A landscape with many peaks, sampled at points; each row gives a point and its height.
A climber steps from a point to the highest of its 5 nearest points, and stops where none of them is higher. Distance is the straight distance between rows; heights are no part of it.
k_70: [ 59 152 100 105 115 120 117  49 134 137]  h=3.84
k_10: [119 128 171 117 136 126 121  78  96 138]  h=6.66
k_368: [132  43 206 130 142  99 132 100 130  80]  h=1.65
k_683: [182  99 131 117 147 139 172 187 118 178]  h=3.23
k_716: [122  66 187  87 170 127 133 130  96 105]  h=4.25
k_735: [156 113 148 143 146 148  92 142 102 123]  h=2.80
k_466: [136  98 166 120 163 149 103 138  89 116]  h=6.67
k_571: [175  74 137 152 167 159 128 179 112 114]  h=4.30
k_136: [101 149 144 119 125 126 136  51 107 136]  h=4.83
k_518: [102 186  93 102  92 113 168 178 154 136]  h=5.73
k_221: [179 116 128 146 123 127 144 157 138 161]  h=5.30
k_307: [108 167  90 139 124 130  92 105 134 109]  h=2.73
k_775: [139 159  97 150 111 127 101 124 148 125]  h=3.01
k_675: [145 169 106 121  92 107 157 142 157 145]  h=1.16
k_396: [125 133 165 109 144 127 109  92  85 138]  h=6.05
k_799: [138 120 161 121 162 139 107 113  90 128]  h=6.55
k_147: [144  71 147 126 181 158 110 169  98  95]  h=5.71
k_976: [133 179 100  93 100 104 169 171 151 146]  h=4.41
k_47: [171  57 135 146 163 158 179 185 116 113]  h=4.28
k_340: [ 65 157  90 161  95 120 115 128 184 105]  h=3.41
k_845: [124  86 189 105 156 119 125 110  91 123]  h=5.81
k_951: [172 132 126 157 135 141 104 139 122 132]  h=3.36
k_676: [ 72 180  93 113  87 117 178 170 166 133]  h=5.51
k_848: [ 59 163  75 122 122 125  92  93 154 111]  h=1.68
k_213: [143 140 135 130 148 137  93 102  96 121]  h=4.67
k_963: [121 103 195 125 133 113 136  84 101 119]  h=3.83
k_243: [131  95 176  99 162 132 114 124  83 123]  h=6.96
k_639: [168 157 110 133  98 115 161 138 151 155]  h=2.74
k_232: [180 129 120 123 124 119 159 174 135 174]  h=5.20
k_265: [170  91 142 145 161 151 108 157 106 124]  h=4.69
k_377: [105 165 114 120 131 127 101  72 109 133]  h=4.82
k_660: [ 75 167  98 136  72 121 154 145 183 122]  h=3.62
k_444: [ 86 161 115 113 130 124 120  63 121 133]  h=4.31
k_584: [186  88 136 144 136 138 156 172 117 158]  h=6.80
k_386: [ 73 167  95 110 126 123 107  70 132 120]  h=3.55
k_901: [127  66 210 131 131 100 136  92 116  98]  h=2.05
k_894: [161 150 112 151 118 138 104 129 140 132]  h=3.67
k_804: [ 46 155  86 114 118 118  97  82 149 123]  h=7.62
k_431: [130 156 109 133 139 134  95 101 113 125]  h=3.85
k_376: [138 163  92 144  93 113 137 138 165 123]  h=2.79
k_292: [170  56 134 152 167 160 151 189 115 104]  h=3.53
k_715: [175 134 113 159 113 138 116 141 142 144]  h=4.63
k_552: [186  92 131 155 132 136 136 159 126 148]  h=5.64
k_35: [172 136 110 145 112 116 141 151 148 158]  h=4.68
k_770: [173 124 132 160 118 138 127 144 137 149]  h=5.09
k_323: [155 138 130 140 141 141  86 125 101 124]  h=1.90
k_315: [ 96 154  88 145  75 118 143 136 188 118]  h=2.86
k_909: [ 70 164  84 126 124 132  93  89 143 111]  h=2.28
k_404: [141  90 160 122 176 152 104 154  96 110]  h=6.39
k_731: [167 138 117 119 112 115 160 165 141 170]  h=6.51
k_17: [123  77 177  90 173 136 116 139  94 107]  h=6.48
k_266: [121 166  97 136  77 113 166 147 171 129]  h=2.16
k_240: [126  56 190 101 160 115 145 114 112  97]  h=0.53
k_685: [108 160  87 149  91 119 121 119 175 112]  h=3.14
k_112: [124 146 145 117 136 134 104  83  97 134]  h=6.14
k_952: [150 159 104 112 100 106 169 159 146 153]  h=1.50
k_849: [ 73 198  97  93  95 128 164 198 147 128]  h=6.19
k_180: [ 46 153  74 141 102 128  92 115 164 106]  h=6.81
k_940: [ 37 143  91 112 109 116 108  64 151 129]  h=4.40
k_272: [120 110 187 133 123 105 133  59 105 125]  h=3.73
k_74: [180  66 134 147 158 154 172 187 121 141]  h=4.90

Where does a climber stop that starts at each point below?
k_735: k_243
k_431: k_10
k_340: k_804
k_315: k_849
k_266: k_849
k_307: k_10
k_404: k_243
k_323: k_243
k_444: k_10
k_894: k_584
k_265: k_243
k_951: k_584
